Points on a hilly landscape, in no order, each with its height.
A ball rolls from a point to the lowest of its 2 nearest points, and stops where none of them is lower. Distance is the straight distance between rows; heights are no part of it.
Mopu (h 482): [132 129 110 191  86 123 133 115 130 144 123 126 150 115 132 150 108 152
 144 129 110 118 188  89 152 117 140 132 141 133 111 148 162 142  96  66
 148 130 128 143 119 144 129 131 208 190  98 119  52 152 134  55  89  34
 117 137 162 109 142 112  66 140]
ped (h 293): [173 153 123 155 114  92 127 106 117 125 106 109 141 125 170 101 150 128
 119 145 156  87 103 129 125 116 117 140  84 129 150 112 134 103 178  76
  87 137 107 125  83 125 138 117 161  97 134 148  65 142 156 115 136 159
 158 174 101 187 119 191  42 138]
buzu (h 519): [209 121 119 141  93 103  97  67 114  94 158  95 182 124 147  74 123 186
 156  97 115  86  88 119  95 164 155 108  96 101 133 128 162 128 144 154
  86 106 105 121 135  64 167 142 119  72 176 104 129  96 164 156 178 160
 156  86 127 175 106 166 145 126]
Ginu (h 654): [ 92 159 151 145 145 132 171 140 159 122 141 135  85  93 149 137  88 135
 106 105 123 160 150  86 165  87 142 162 141 152  83 123 136 132 156 125
 149 113 155 143 135 138 135 171 139 142  84 132 112 152 110  90 114  83
 134 165 170 115 169 117  61 147]
Fesa (h 422): [150 183 138  89 120 121 193  86 118  90 168 115 119 130 134 108 108 117
  93  94 146 163 134 190  77  85 134 186 151  93 153 121 119 107 125 140
 150  88 157 141 134 110  91 169 144  96 144 138 114 127 119 117 126 143
 154 134 154 181 117 100 114 109]
mupu (h 550): [ 74  88  77 187 118 143  81  93 111 108 152 116  91  92 164 139 170 103
 113  92 141 101 156 130 160 144 137 105 122 113 126 106 114 127 139 137
 195 110 148 179 131  91 146 190 145 137  87  83  95 147 116  84 118 110
 110 170 156  86 196 110 116 123]
zifem (h 497): [174 144 116 146  81  89 121  60 109  96 154 112 148 141 146  63 104 201
 146 114 120 107 103 105 137  96 122 132  67 123 124 141 164 142 175 166
 108 107 115 114 166  60 153 133 121  53 152  91 134  84 148 124 183 153
 196 101 132 140 120 160 117 129]
budar (h 405): [ 67 108 131 169 144 135 110 146  86 151 115 105  83 119 139 178 153  72
 105 119 183 134 146 163 158 144  97 137 142 139 141 116  86 139 109  88
 204 153 116 152 100 143  86 129 137 194 103 110  96 109 100  89 107  89
  70 156 168  85 159 113 167 155]
kivut (h 538): [ 62  83 101 170 160 185 116 181 128 123 138 134  78  97 155 149 117 107
 125 149 130 118 150 145 134 120 110 110 119 134  85 104 138 183 151 128
 130  95 139 106 113 122 134 152 125 123 105 116 112 134 111  78 106 126
 114 151 120  45 179  89 128 132]
ren (h 435): [159 146 135 119 146 135 137 153 148 167  97 140 168 145  93 145 161 107
 127 167 122 133 144 139 121 135 163 124 150 149 160 129 135 143  77 115
 107 157 108 133  91 179  94  89 128 198 122 169 148 151 126 155  70 147
 112 128  88 168  80 127 126 127]
Davu (h 417): [159 152  88 167 132  91 102 138 146 135  68 105 134 144 120  83 174 137
 160 197 155 124 133 136 127 147 139  90 107 149 144 183 126 127 137  93
 110 182 107 127 120 180 134  85 145 161 159 153 154 147 149 142 117 118
 101 146  97 146 107 188 124 128]
fifot (h 355): [141 162  83 147 164 100 112 130 153  98 111  75 124 188 140 105 169 140
 125  91 146 137 173 119 163 147 147  86 162 150 136 131 111 113 136 112
 195 144 129 127 103 142 179 154 150 120  90 132 136 150 118 132 154  62
  67 180 128 142 154 136 103 144]
mume (h 621): [133  83 175  89 129 180 152 173 145 110 181 130 105 100 114 157 114 143
 111  92  96 178 193 124 151  58 131 175 154  90  74 119 128 151  93 124
 135  59 117 148 108 127  96 139 118 222 116 159 107 143 115 127 117 134
 162 116 180 114 159  42 158 139]
lape (h 476): [123 114 138 143 137 140 141 172 138 134  84 115 141 113 109 124 112 130
 137 139 131 160 153 109 149 150 146 132 166 142 104 189 110 145  63  91
 172 132 125 141 138 190 102  70 162 201 143 159 124 104 122 137 135  70
  92 121 143  87 112 103 155 141]
sov (h 247): [111 129 141  88 112 134 135 129 129  86 130  67 116  89 143 122 131 110
  99  91 148  98 106 165 130 123 100 179 152  92 161 108  69  89 141  88
 191  76 154 162  81  88  95 152  76 134 133 120 120 143 106 172 156 180
 137 137 139 163 143  84 124 125]
teg (h 312): [ 77  80 130 151  57 180 103  74 123 145 130 212 113  65 162 173 111 108
 145 128  64  78  96 112 125 135  98 120  65 134  89 106 145 123 171 161
  88 133 161 107 136 102 122 165 104  67 121  95 151 128 131  69 132 160
 181 110  93 103 160 127 102 114]
bapo (h 341): [166 125 156 104 116 108 114  94 137 177 189 152 145 142  95 110 105 122
 157 101  91 144 142 103 121  61 130 176  81 139 122  82 156 122 155 178
  60 138 116 126 151 118 117 123  78 148  72 149 111 116 117 146  84 166
 198 149 156 169  92 172 118 121]
sogir (h 377): [ 74 111 117 128 156 133 153 152 115 120 104 101 106 114 116 179 153 127
  81 138 135 146 153 140 121 148 124 137 185 103 177 167  88 146  91 120
 187 124 130 177  93 141 110 139 142 197 127  96 102 109 111  99 104 106
  61 137 143 147 177  68 176 163]
Mituv (h 395): [143  94 118 105 179 127  81 123 161 166 178 122 137 158  94 144 146 118
 133  99 109 132 188 109 165  86 148 136 118 149 160 113 110 135 108 189
 132 142 100 152 101 134 170 111  89 175  67 164 129 126  91 176  64 160
 146 141 133 167 124 133 131 137]
boso (h 449): [157 182 131 106 112 129 186  91  93 134 163 147 105 160 121  89  97  87
 124 102 153 141 165 181  80  79 114 183 123 133 130  72 160 129 125 165
 138 113 135 140 178  83  59 142 166  89 131 120 150 122  95 127 141 150
 179 139 127 128  91 129 140  76]
baf (h 419): [176 149 129  69 135 102 132 103 133 143 129  67 144 164 101 143 165 108
 109 129 139 133 116 154 139 101 153 150 164  99 187 118 110  93 122 114
 141 134 135 135  91 140 142 123 125 161 118 166 117 134 122 167 106 144
 133 148 132 237  92 136 127 142]
fodub (h 610): [120  74 131 132 139 167 145 206 104  77 166 150 116  99 144 115 109 175
 133  88  98 149 121 135 133 107 113 100 122 112  62 101 135 130 141 134
  97  30 135 117 122  81 181 153  97 119 150 112  97 117 142 109 170 171
 148  98 132  63 146  91 151 149]
kikup (h 594): [122  94 163  64 191 138 137 175 154 131 144 159  98 169 129 168 127  87
  94 140 136 179 176 169 123  94 124 137 159 151 145 100 124 127  81 166
 133 108 129 124  81 152 111  99 150 153 133 151 178 167 101 117 116 173
 117 129 124 117 116  95 163 123]
dodar (h 251): [114 125 131 132  95 180 128  68 111 123 126 173 127  95 145 158 112 126
 135 137  67  91  82 135  86 153 128 126  78 125 106 118 146 156 178 194
 113 131 156 101 161  60  99 134 105  42 166  76 186 126 114  94 135 166
 169  87  84 115 142 117 111  92]
biger (h 523): [182 136 154 135 100 143 133 148 117 138 128 225 155 118 102 116 115 157
 161 177 117 112  88 115 117  95 103 129  81 120  89 116 173 142 140 108
  57 158  87 110 190 120 123 108 128 125 193 134  95 102 151 135 144 132
 164  73 131  98 126 162 139 115]
dugad (h 448): [139 143 164 116  74 105 140 117 125 129 104 126 149 135 159 170 121 146
  98 124 145 132  69 117 157 161 109 126 175 127 133 161 123  95 120  58
 170 163 145 125 109 159 136 141 153 100 156 196 105 157 147 105 159  81
 106 116 162 153 130 134  86 161]
pera (h 547): [172 134 135 117 115 145 104 154 113 112 142 173 120 141 139  74 126 117
 183 159 135  99 108 125 122 103  95 139  75 119 109 105 156 139 129 115
 102 140  81 126 155  75 143  98 145  94 197 124  82 100 165 159 172 188
 167  91 117  67 105 154 159 103]
kozu (h 328): [173 162 108 139 146  97 121 143 124  99 143  87 126 182 113 127 160 125
 133  96 137 116 164 143 143 161 159 119 182 125 128 130 120 117  78  96
 185 115 105 167 120 114 155 140 160 158  92 101  65 133 139 135 154  78
  77 146 133 127 130 102 113 136]
Vusab (h 177): [143 138 153 126 124 143 112 118 105 170 118 186 169 137 116 172 130 133
 146 147  98 143  94  92 107 195 153 109 122 115 108 143 148 127  88 141
  76 178  97 113 173 144 109 127  99 112 138 132 146 126 155 166  95  94
  91  80 125 111 116 154 167 107]
gipid (h 176): [117 141 138 108 142 152 122 100 132 137 112 149 120 110 136 150 139 108
 132 146  96 124  72 129  75 188 141 122 120 129 123 100 112 129 144 169
  99 133 145 106 148 124  87 139  70  56 143  90 204 119 141 152 122 160
 109 113  79 101 135 129 160  90]
Visu (h 559): [ 49  54 120 116 170 209 104 157 133 135 145 154  84  95 121 141 131 129
 111 164 134 167 161 165 120 107  96 119 129 116  95 132 157 175 143 152
 123 114 162 100  91 145 151 141  90 145 133 117 162 120 122  63  78 148
 108 180 127  65 187  90 201 156]
Kati (h 401): [127 130 184  38 162 127 145 149 155 116  93 133 143 171 131 156 115 114
 100 128 113 157 114 133 136 153 131 149 216 128 137 148 106 118  93  99
 163 139 136  99  95 185 120 106 138 137 171 183 197 158 130 163 156 129
 103  93 117 181 103  95 156 132]
Reg (h 291): [ 82 164 132  99 146 117 173 141 144 107 104  61 123  89 141 113 119 101
  80 132 164 132 103 145 107 144 115 164 148 144 162 126  67  95 140 130
 197  90 186 135 121 117  88 132  78 113 150 100 158 121  89 166 163 140
  92 136 127 146 165  99 139 105]
Guvus (h 501): [185 123 132 126 100 125 138 152 121 122 111 183 187 115 119 116 117 197
 148 172 117 157  95 101 109 123 140  95  74 114 104 132 162 121 121 122
  24 141 117 125 183 123 115  98  92 127 182 129  90  99 162 156 122 135
 165  62 122 141 110 140 152 135]
lef (h 566): [139 110 155  99 124 162  92 170  94 120 150 193 110 148 117 113 100 128
 184 132 136  87  78 134 136 130  88 131  96 106  81  80 134 113 112 115
 103 107  73 111 186  66 164 114 112  79 203 103 103  79 154 167 175 176
 143  86 131  25 124 138 174 113]
Zun (h 616): [143  93 106 146  93 134  65 120 158 117 155 115 128 159 105  97 133 142
 173  99 120  78 217  97 165  85 145 115 142 132  83 118 171 155 130 113
 154 103 120 139 113 107 124 138 171 175  83 110 107 164 128 120 102 108
 152 177 152 105 123 109 102 116]
Zutab (h 472): [170 156 119 134 117 117 165 115 124 114 167 128 104 137 111  48  98 146
 160  98 138 124 136 150 101  89 117 163 104 122 122 106 159 142 150 168
 101  92 126 121 192  46 117 119 135  76 128 106 128 110 130 135 167 159
 190 126 129 125  89 135 136 105]
Nefug (h 354): [ 98 144 115 128 142 101 148 136 123 137 135 105 148 121 113 168 142 140
 117 100 127 137 149 111 127 175 154 120 170 123 164 155 100 132  83 101
 144 125 118 177 116 132 146 128 130 184  92  95  84 109 145 113 125  96
  62 112 132 148 142  98 132 177]
Lasip (h 443): [161 154 132 188  94  78 108 123 129 139  52 111 172 149 123 121 136 144
 155 165 154  90  95 104 144 156 122  97 127 144 128 181 150 127 143  51
 138 191 104 111 110 172 134  98 184 166 144 143 115 132 168 104 134  86
 109 133 108 151  85 176  80 155]
ror (h 539): [203 135 138 100  79 102 120  76 125  71 134  79 209 114 141  79 112 187
 121 106 121  87  77 113  91 160 143 132 116 114 130 169 158 118 154 120
 110 105 134 124 139  90 117 116 139  89 165 144 128 117 165 174 163 147
 146  53 129 184 101 122 112 125]
Dez (h 97): [158 161 142 117 103 146 143  82  98 136 110 174 171 106 145 181 129 147
 103 132 100 158  73 127  72 187 156 103 124 106 131 119 142 115 122 158
  82 150 154 122 168 143  88 151  94  70 160  98 150 118 153 123 102 129
 131  92  98 144 140 118 140  86]
noval (h 372): [149 116 131  98 172 122 115 109 154 178 198 138 121 175  76  99 131  96
 138  95 120 153 171 129 132  62 124 169 104 135 146 111 120 133 109 208
 108 130 112 133 133 107 151 121  92 122  86 150 153 122  97 164  99 165
 172 151 133 156 106 171 156 115]
zopi (h 439): [ 99 121 128 171  65 159 101  78 111 190 113 208 145  79 103 182 142 143
 144 177 109 144  83 117  99 138 141  92  68 112 142 124 139 111 151 112
  72 190 138 107 160 154  67 137  89 144 130  98 128  98 138 130  50 127
 134  85 110 130 140 130 179  83]
Lil (h 416): [165 132 123 107 165  91  96 142 169 195 138 105 171 181 113 150 154  83
 109 131 117 138 178 109 144  97 163 129 135 176 174 118 111 123  83 143
 132 144 105 138  99 153 134  77 100 175  87 158 139 137  91 174  48 148
 140 119  87 178  88 130  95 139]
lumeb (h 398): [148 150 106  92 140  74 107  89 164 130 142  51 114 217  80  95 156 120
 122 100 121 134 167 135 150  76 148 146 165 129 166 124 109 104 141 148
 149 123 131 133  80 137 158 134 122 158  69 157 157 144 102 144  90 145
 163 169 127 230 122 143  91 136]
tafol (h 491): [ 89 100 132 149 163 139 141 177 131 129 118 124 101  75 140 140 153 134
 124 142 141 123 106 119 164 123 109 117 117 108 164 123 112 112 137 126
  99 109 106 156 109 153 195 139  85 166  83 130  94 118 136 113 117 136
 119 144 121 134 142 138 139 188]
gadep (h 297): [142 134 149 131 108 124  86  74 138 157 156 124 124 100 132 110 125 103
 161 112 123  69 136 111 126 107 107 176  55 150 129  81 147 117 199 133
 101 121 133 125 113  98  92 125  86 111  73 126 110 129 116 130  88 166
 214 169 126 153 102 165  76 109]
dudo (h 196): [130 105 127 111  94 136 107 113 130  85 126  88 140  98 148 119 136 130
 122 101 142  74 108 148 138 123 114 132 142  79 154 128  98 109 141 105
 139  89 124 146  77  99 149 138  79 146 130 138 116 133 144 160 147 170
 143 133 145 174 114  89 125 150]
Mupul (h 278): [ 89  98 139 125 155 131 121 164  89 145 119 146 122 131 110 149 147  92
 145 148 165 124 130 159 110 164 103 112 127 127 141 116 105 114  68 108
 134 143 106 140 155 139 102  99 123 158 148 112 134  91 119 158 144 139
  51 100 122  72 114 132 188 119]
ras (h 605): [153 124 106 147 126 140  93 158 185 138 138 111 153 163 127  78 125 105
 168 128  95  80 216 104 135  99 158 112 134 158  98 126 170 175 122 134
 152 122 116 112 117 112 126 108 178 154  99 141 136 181 112 144 116 101
 155 168 100 118 111 122  81 125]
sorop (h 483): [ 68 126 125 145 134 129 167 132 104 125 161 132  61 133 132 100 101 108
 117 116 136 166 133 144 122  66 111 169  94 141 125 116 128 155 156 164
 121 116 150 100 166 106 116 156 146 100 116 117 160 129 108  78 142 126
 146 170 129  92 129 147 130 106]
Zam (h 589): [116  92 145 126 121 166 106 192  87 118 149 212 120  89 138 151 112 161
 160 115 104 129  94 113 151  94  93 112  99 108  67  93 150 130 137 109
  57  96  94 116 141 101 194 123  91 117 173 123 102 106 172 124 166 174
 145 105 127  65 122 116 158 149]
pagor (h 346): [152 110 122  68 169 114 159 173 144 153 133  95 148 162  79 133 161 133
 109 141 155 175 135 132 130 162 147 111 188 111 168 158  90 108  52 133
 156 126 132 146 155 174 141  89 118 176 139 136 138 110 127 174 140 129
  80 102 134 144 128 126 179 123]
Gikil (h 527): [ 86 112  92 146 111 120 111  47 128 123 158 119  93 126 167 139 131  79
 127  77 141 124 133 123 159 128 128 132 139 153 117  82 123 128 156 175
 190 145 174 139 174  91 104 180 142  85  81  85 154 152 107  86 109  67
 135 186 153 111 178 141 107  98]
fipu (h 126): [148 132 135 105 101  90 130 111 156 121 104  68 176  88 109 118 117 164
 127 130 112  86  76  93 151 137 128 128 116 110 155 165 109  89 144 104
  91 106 129 139  93 130 165 121  67 147 120 154 120 130 135 181 148 150
 143  98 116 194 101 126 107 168]
Suti (h 373): [132 124 161  68 166 122 159 161 131 136 106 136 139 148 121 171 128 139
  96 131 133 194 127 117 110 159 152 124 205 108 150 137 115 122  75 146
 112 140 123 130 135 189 131 121 125 162 153 154 174 125 133 148  97 104
  65 103 137 163 126 113 177 141]
Nidov (h 473): [140 118  99 188  98 141  98 115 129 164  99 175 175  85 115 133 142 199
 168 171  99 132  92  76 113 136 170  61  53 126 124 154 158 124 163 147
  43 174 115 122 168 133 101 134  93 122 154 109 145 100 145 143  96 119
 166  67 120 127 129 155 158 103]
lebi (h 353): [132  94 101 131 144 123 141 149 104  92 104 131 141 107 107  97 160 159
 148 159 182 140  94 151  74 183 135  67 118 109 136 159 112 132 125 145
 112 120 152 118 172 140 132 120 144 115 187 114 156 101 148 138 145 149
  87  96 125 132 150 137 208  96]
fazod (h 504): [107 105 110 209  92 137 143 140 140 112  98 119 130 105 135 145 117 205
 138 100 124 135 155  89 159 141 153  87 154 118  84 193 145 157  97  92
 163 112 133 134 120 129 142 147 185 186 141 122  92 128 132  55 145  44
  85 109 165  92 161 101 133 161]
tumur (h 242): [158 159 136 167  78  89  96  86 111 143  88 101 164 100 187 147 138 104
 114 144 124  65  63 124 135 162 107 128  77 124 160 124 155  90 169  69
  85 151 124 142  65 121 129 137 142 101 120 117  39 144 160 132 133 153
 155 106 108 158 111 170  33 168]
fitum (h 694): [ 85 129 157 111 126 128 120 105 114 154 116 159  82 117 173 176 147  95
  85 133 134 121 126 149 136 145  89 135 147 132 150 100 118 131 131 127
 152 160 136 127 102 165 145 156 139  99  99 133 114 162 134  81 111 102
  90 159 139 124 168 143 106 139]
Paren (h 520): [140 148  96 180 134 126 102 149 117 145 105 164 136 146 151 108 140 140
 167 151  97 112 122  68 147 141 140 103  97 148  86 114 165 158 139 131
  82 146  96 111 152 119 185 123 150 106 122 106  89 137 161 112 129  96
 139 130 113 105 141 191  97 142]
mebed (h 425): [ 99 110  75 145 194 103 157 186 128  69 157  97  71 158 111  60 110 106
 124 157 175 164 148 208  93 126 134  95 105 117 159 144  89 134 130 186
 147  99 151 104 155 118 142  94 152  88 180 133 164 105 116 125 173 193
 150 148 139  89 100 154 167  99]
Bib (h 641): [118 150 147 126 116 137 157 163 148  99 133 108 118  94 133 126  93 174
 117  98 120 152 123  92 174  81 118 148 132 135  80 155 128 128 151 106
 125  87 145 131 107 131 158 148 105 154 111 162 112 132 133 105 168  98
 158 129 174 138 137 107  91 170]
Paka (h 404): [102  85 129 146  87 179 102 115  62 171 140 236 125  90 110 178 137 113
 147 147 131 134  95 158  96 131 113 102  91  99 132  88 131 116 128 110
  83 183 104 127 141 111  98 147 102 134 133  96  95  83 127 104  80 141
 125 104 132  93 148 129 173  88]
rud (h 424): [153 160 177  67 116 115 141 112 135 108 101  90 163 171 128 144 121 137
 108 102 124 125  84 100 150 165 127 142 206 121 127 170 114  89 107  86
 171 146 148 107 116 152 135 145 153 103 144 171 167 149 121 171 166  97
  92  97 147 178 106 112 117 144]
mipil (h 326): [ 90 172  98  98 193 112 158 129 162 117 136  63  97 153 130 103 133  87
  74 132 146 160 128 175  82 182 137 127 161 160 182 115  73 123 140 182
 176 118 153 128 112 128 131 109  83  91 116 103 185 114 101 172 141 157
  78 164  94 156 132 112 153 115]
tuve (h 389): [ 96  95  95 131 164 129 166 139 115  76 128 106 108 129 116  75 142 152
 118 168 183 157 103 203  66 151 126  89 115 102 145 140 103 148 168 151
 144 109 174  99 151 134 128 124 129  90 189 125 175  95 123 110 166 165
 105 136 125 122 155 164 205 100]
babi (h 570): [189 173 143 106 112 133 141 134 128 129 127 112 158 138 118  86 103 115
 144 124 145 114 127 105 117 134 127 171 125 165 102 127 128 135 120 121
 153 103 141 115 160 107  84  68 147 111 140 125 125 131 116 154 167 105
 139 119 122  97 100  85 128 102]
tasig (h 668): [ 78 135 125 120 139 127 164 108 137 134 128 148  84  94 186 188  78 112
  90  93 111 129 128  83 174 134 111 156 152 162  86 104 128 117 130 135
 190 119 171 135 140 118 123 196 148  74  89 120 122 165 123  63 146  75
 122 147 147  67 181 102  50 137]
Nam (h 356): [103 180 109 100 179 115 157  90 130 138 143  90 112 153 123 115 119  94
  78 114 131 184 134 177  72 138 149 165 156 117 172 127 105 115 140 196
 122 139 138 125 131 143 108 159 102  80 105 114 197 119 102 150  92 167
 108 156 104 192 123 145 124 102]
tenol (h 362): [ 88  81 117 142  72 189 100  92  79 147 149 211 126  63 145 196 115 104
 145 114 108 136  98 122 117 140 105  90 103 111 107 100 130 132 136 123
  80 141 152 122 138 110 124 163 109  92 127  75 106 114 138  71 114 136
 147 100 108  74 173  91 143 132]
Sivi (h 392): [100 187 140  93 118 104 203  70 103 118 162 135 122 101 151 145 110 114
  62 108 122 183 106 144  74 118 135 188 141 101 175 100 100 102 153 142
 125 143 160 125 135 145  97 166 123 107 116 139 130 136 102 117  83 151
 148 149 139 202 137 137 102 114]
vikuz (h 682): [ 60  83 149 127 119 147 107  99 114 134 121 176  68 116 189 221 108  92
  98 115 117 134 125 120 156 128  89 156 157 140  99  95 153 123 118 126
 169 134 143 135 120 147 123 180 157  82 102 116 120 167 121  56 109  87
  99 153 135  80 186 125  93 126]
sofus (h 706): [ 78 127 139 113 166 115  63  91 105 124 142 135  92 169 172 146 160  75
 123 107 135 106 179 145 135 127 104 133 135 159 169  80 122 129 151 147
 162 155 127 136  90 141 139 145 137 100  69 124 151 168 102 120 105 126
  99 190 129 133 162 144 104 119]
Fup (h 313): [133  84 121  84 142 122 137 177 101 111 122 136 146 143 109 113 148 122
 152 153 175 144 105 160 112 172 129 104 143  89 138 145 116  90  69 111
 141 121 130 140 171 141 121  86 129 142 178 133 141  80 117 169 159 143
  88  82 124 110 107 124 217 107]
gova (h 477): [134 142 122 152 105  95 126 121 118 135 109 123 143 158 166 162 126 166
 118 101 123 119 116  81 198 160 124 110 148 133  80 139 141 112 128  87
 164 155 114 142 131 164 176 165 159  95 123 140  98 140 141  91 175  52
  88 138 142  91 137 148  90 146]
Kipa (h 609): [138  75 184  95 133 169 133 168 129 118 156 166  80 151 125 166 104 116
 116 112 112 185 200 160 152  44 121 174 151 123 111 106 147 145  97 124
 143  66 113 140  82 123  96 133 174 171 122 170 140 185 102 115 117 142
 155 143 164  98 124  64 156 120]
denu (h 390): [159 138  89 168 130  97 116 140 130 119 111 115 134 152 128  76 172 135
 159 158 169 133 132 161 128 165 131  79 118 125 134 178 115 137 131 138
 136 150 101 116 146 137 153  95 164 129 158 125 145 104 143 129 142 112
  98 137 124 109 116 163 166 103]
Koz (h 238): [121 171 126 145  87  83 125  78 126 133 121  99 122 135 153  91 104 112
 116 107 116  85 105 122 132  88 105 169  62 129 148 105 127 101 220 106
 104 140 149 124  93 127 111 137 138  97  98 145 100 146 134 124 135 166
 219 173 113 198 100 174  12 153]
dusev (h 628): [115  90 162 109 126 171 153 186 165 116 137 129 132  78 114 120 107 140
 127 123 103 134 149 123 152  94 114 142 151 121  97 163 126 139 105 113
 109  44 138 128  97 135 127 114  97 176 141 165 116 147 136 125 135 134
 155 107 151 107 138  75 129 152]
zeli (h 581): [205 201 112 115 141 124 145 132 171 137 112 110 172 146 123  66 102 109
 135 148 103 103 155 107 100 154 160 142 125 199 109 129 124 146 128 162
 138 116 125 104 164 103  84  63 132  96 141 114 168 147  94 190 151 139
 166 131  78 104  75 120 102  87]
bep (h 578): [ 76  49 144 108 185 182 123 189 144 142 157 154  74 130 119 143 149  97
  96 168 142 166 168 193 126  93 102 108 135 120 126 137 110 156 110 166
 124 108 124  96  96 158 117 105 115 152 162 156 157 124  94 110  89 187
 120 143 133  61 128 114 196 147]
mik (h 592): [152 174 112 148 163 142 143 158 167 140 112 120 137 164 102  54  85 107
 164 134  86  91 180  91 112 106 153 143 108 218  92 120 161 180 134 178
 141 129 130  79 154 111 105  85 174  99 108 109 180 164 101 143 147 130
 181 155  88  97  87 122  77  98]
beg (h 463): [186 147 104 179  81  90 127 102 126 129  95 113 171 149 102 141 126 158
 151 130 142 119 157  76 135 141 151 116 148 144 118 174 156 147 109  63
 142 177 104 134 140 178 129 103 205 173 126 143  76 121 160  85 130  38
  95 131 151 135  97 131  73 148]
rodap (h 378): [141 170  87 126 153  69 115  88 175 116 135  39 118 194  97 100 154 148
 138  88 143 132 153 101 161 122 148 123 153 132 135 155  89 101 162 128
 165 134 126 140 112 122 181 144 123 134  83 143 151 145  95 160 132  91
 126 173 141 186 136 121  94 145]
Dapob (h 455): [123 130 144 158 144 145 164 186 151 162  73 151 155 121  91 150 137 110
 130 166 117 124 182 143 110 140 146 121 174 125 153 169 118 166  85  80
 143 146 103 145  99 181  78  73 168 229 129 168 107 129 149 109 102 110
  92 113 106 141  85 116 122 130]
baro (h 183): [191 167 138 131  98  73  95 108 157 119  93  62 187  96 135 114 111 143
 118 140 126  49  54  90 152 154 126 121 106 136 124 145 133  94 168  69
  75 146 118 128  68 132 161 119 100 112 118 134  89 124 170 176 154 155
 165 102 114 184  97 143  50 188]
maz (h 556): [235 146 149  83  83 132  98 114 135 103 128 101 192 121 106  66  99 163
 144 152 109  70 101 113  99 159 127 153 100 142  96 126 177 149 142 131
 115 118 134 120 160  89  91  78 154  89 180 124 110 106 143 177 164 129
 165  51 118 114  89 100 129  99]
Zopo (h 456): [ 62 132 140 136 148 143 163 163 108 103 152  98  50 158 129  74 101  98
 119 124 151 166 127 184 116  96  83 134  87 116 135 115 110 135 146 191
 150  97 145 100 150 103 105 141 131  78 155 109 170  96  99 133 177 162
 134 142 139  50 122 131 185 105]
Zuzog (h 499): [140 163 114 149 165 104 135 159 123 148 125 154 137 148 146 149 126 159
 133 124 104 144 137  81 139 143 152 113 126 151 108 113 164 122 118 103
 117 163 104 124 153 163 187 151 160 114  94 133  85 160 155 117 135  73
 103 147 139 113 131 170  64 149]
tafuv (h 494): [ 89 130 131 177 108 127 163 146 128 122  64  92 134  92 128 120 118 174
 139 144 131 137 120 103 136 163 149 103 173 143 110 210 114 136  91  60
 174 127 158 135 122 163 104 108 167 176 159 139 111 120 133  86 152  61
  62  91 140 116 149  93 139 160]
fimik (h 444): [134 141 136 110 141 108 135 116 127 129  89  88 129 139 114 169 163 138
 112 160 133 138  90 155 150 135 128 101 164  90 200 154 107  90 109  92
 103 172 113 143 100 163 176 110 110 170 129 167 125 152 159 168 117 124
 109 111 102 212 110 182 144 154]
tubaf (h 515): [ 83  92  87 165 155 160 129 172 142 129 137 145 110  60 124 137 134 132
 128 143 105 116 178 118 133 112 141 103 108 151 112 119 119 168 156 168
  91  96 119 146 109 139 175 132  72 150  72  90 107 118 133  96  76 144
 131 148 118 109 166 105 125 144]
pon (h 467): [ 93 105 133 121 149 117 136 147 128 130 108 141 121  94 125 164 167 152
 124 159 138 126  79 139 139 137 126 106 131  92 176 120 117 112 113 130
  74 158 111 136 117 158 174 145  77 147 120 141 150 134 145 159 111 132
 106 133 109 174 119 157 141 150]
bos (h 506): [ 73 116 123 158 104 137 112  86 105 115 163 126  55 179 121 108 117  78
 142  79 143 110 149 142 156  61  95 140 102 144 124 105 138 144 165 179
 172 133 148 109 161  79  95 175 140  96  89 101 185 137  86 115 143 113
 168 187 149  88 143 147 117  85]
refi (h 236): [106 115 136 136 148 148  89 110  93 164 124 194 145 146 113 153 145 107
 155 167 155 125 103 138 117 168 133 112 145 122 130 144 115 142  83 130
 114 192  78 128 129 136 116 118 133 140 144 117 169  94 127 134 111 121
  66 113 133  84 122 159 201 106]

Where does a ball stop that starts at each point below?
ras -> fipu
lape -> Koz
Gikil -> Dez
zifem -> fipu
Zun -> Dez
fimik -> kozu
Zuzog -> Dez
Paren -> Dez
tasig -> kozu
